Points on a hilly landscape, in no order, each with its height.
From any point a ball takes the steepest step (drop divided by distance) to one of its 4 nearest points. It stops when none of these is lower. Distance is the straight distance between rows; heights are no part of it.
pevu: -21 -36 45 -23 -7 -19 -42 9  height 156
Buru: -26 -11 33 2 15 -64 -19 5  height 158
gozip: 39 6 -7 -4 7 1 25 19  height 501
Pupuv: 19 -12 -17 -17 11 2 18 -2  height 469
lukuv: -15 7 -20 6 27 -24 -8 -35  height 617
Velog: -29 -38 32 -7 24 -68 -27 -1  height 157
vuzok: 27 9 -24 16 37 -43 39 12  height 368
Namu: -34 -5 -7 8 -16 7 -16 -19  height 183
sozom: 38 41 -21 28 18 -40 52 8  height 336
lela: 34 1 -3 -20 -8 31 18 16  height 498
gari: -22 7 21 11 21 -81 -12 -9  height 161
fivi: 9 -8 -25 -5 26 -9 10 -18  height 570
ber: 8 -4 -25 3 42 -23 11 -17  height 488
dapez: -26 -37 37 -12 19 -53 -35 -1  height 155
nesi: -24 -19 48 -18 -16 5 -44 18  height 185
von: 19 -12 -19 -23 5 12 14 -1  height 442
Lebi: 34 42 -8 26 2 9 38 7  height 468
verot: -29 3 18 13 -16 -6 -27 0  height 147
Rubuv: -31 -8 -9 5 -24 22 -19 -12  height 191
sib: 26 41 -22 26 -11 38 37 10  height 482
dut: -7 -16 -20 -15 -3 12 -1 -21  height 421
Somu: -25 -13 41 0 -9 -12 -35 16  height 153
bulet: 29 -5 -20 -5 21 -13 28 10  height 519
zakad: -22 20 13 13 17 -60 -17 -22  height 184
zan: -17 24 -1 21 32 -51 -7 -37  height 282
Migiz: 32 5 -1 -15 -13 42 15 23  height 503
kudo: 35 35 -14 23 7 -19 45 10  height 426
pobiv: 13 -15 -7 -40 -24 45 7 -4  height 541
guroz: 31 2 -16 -3 22 -24 32 6  height 453
sute: 39 14 -7 1 11 -8 28 18  height 525
Rin: -23 1 -15 2 8 -3 -8 -23  height 248
nobe: 27 25 -15 25 -26 65 28 14  height 485
kado: -31 -10 24 5 -20 10 -39 11  height 160
bape: 22 -3 -26 6 45 -35 22 -4  height 388
fono: -35 -24 17 6 -44 42 -36 14  height 236
mikor: 28 53 -22 35 15 -25 54 -7  height 223
nafe: -18 10 -14 11 16 -16 -10 -29  height 437
Goz: -13 15 -14 14 30 -35 -10 -33  height 460
Lidib: 36 13 2 -14 -23 53 11 27  height 505
gobek: -27 -2 36 -1 -3 -25 -31 9  height 150
kagi: 24 -9 -3 -36 -16 41 9 15  height 513
los: -7 6 -25 10 46 -38 1 -33  height 490
lonul: 6 -19 -1 -45 -40 53 4 -2  height 584
guf: -26 -21 28 2 25 -84 -20 3  height 159
Baru: -9 -19 -14 -25 -19 30 1 -17  height 393
tusez: -24 -19 -11 -13 -37 45 -10 -7  height 284
veso: 33 20 -1 14 -20 55 22 23  height 483
tul: -30 -20 29 3 -27 30 -44 19  height 297
runet: 11 -1 -25 13 57 -43 16 -22  height 416
giz: -3 -18 -19 -23 -11 25 7 -14  height 410
vus: -31 2 2 14 -4 -10 -20 -20  height 165
doku: 25 0 3 -33 -28 61 8 21  height 509
fiz: 22 28 -20 25 -21 57 32 17  height 484
kagup: -4 -3 -28 -6 28 -12 2 -23  height 676
vel: -34 -11 2 7 -28 26 -23 -7  height 205
ved: 34 20 -3 11 -4 31 26 22  height 481
nur: -1 -17 -24 -13 11 6 7 -17  height 440
palo: -33 -23 3 1 -39 40 -22 -2  height 288
Mido: -23 -27 42 -15 2 -38 -33 7  height 152
Zab: 36 14 1 -2 -4 13 23 22  height 487
Lala: -27 -17 -9 -8 -32 31 -11 -11  height 219
Firib: 33 19 -10 10 -25 72 13 24  height 486
vepuz: -28 13 11 16 8 -36 -18 -20  height 261
Vife: -26 -37 49 -32 -28 30 -58 16  height 489
dep: 35 32 -6 23 -6 29 33 14  height 479
gub: -28 -24 43 -16 -20 17 -53 15  height 307
Lelu: 33 38 -16 26 11 -28 45 6  height 375
sudet: -23 -1 33 5 4 -42 -25 2  height 154

For each start below, name every point that the ball comes to, in order.
bape: vuzok, sozom, mikor
Buru: sudet, gobek, verot
lonul: Baru, Lala, Rubuv, Namu, vus, verot

Where does a ball stop that starts at each point below?
dut: verot
pobiv: verot
fiz: mikor
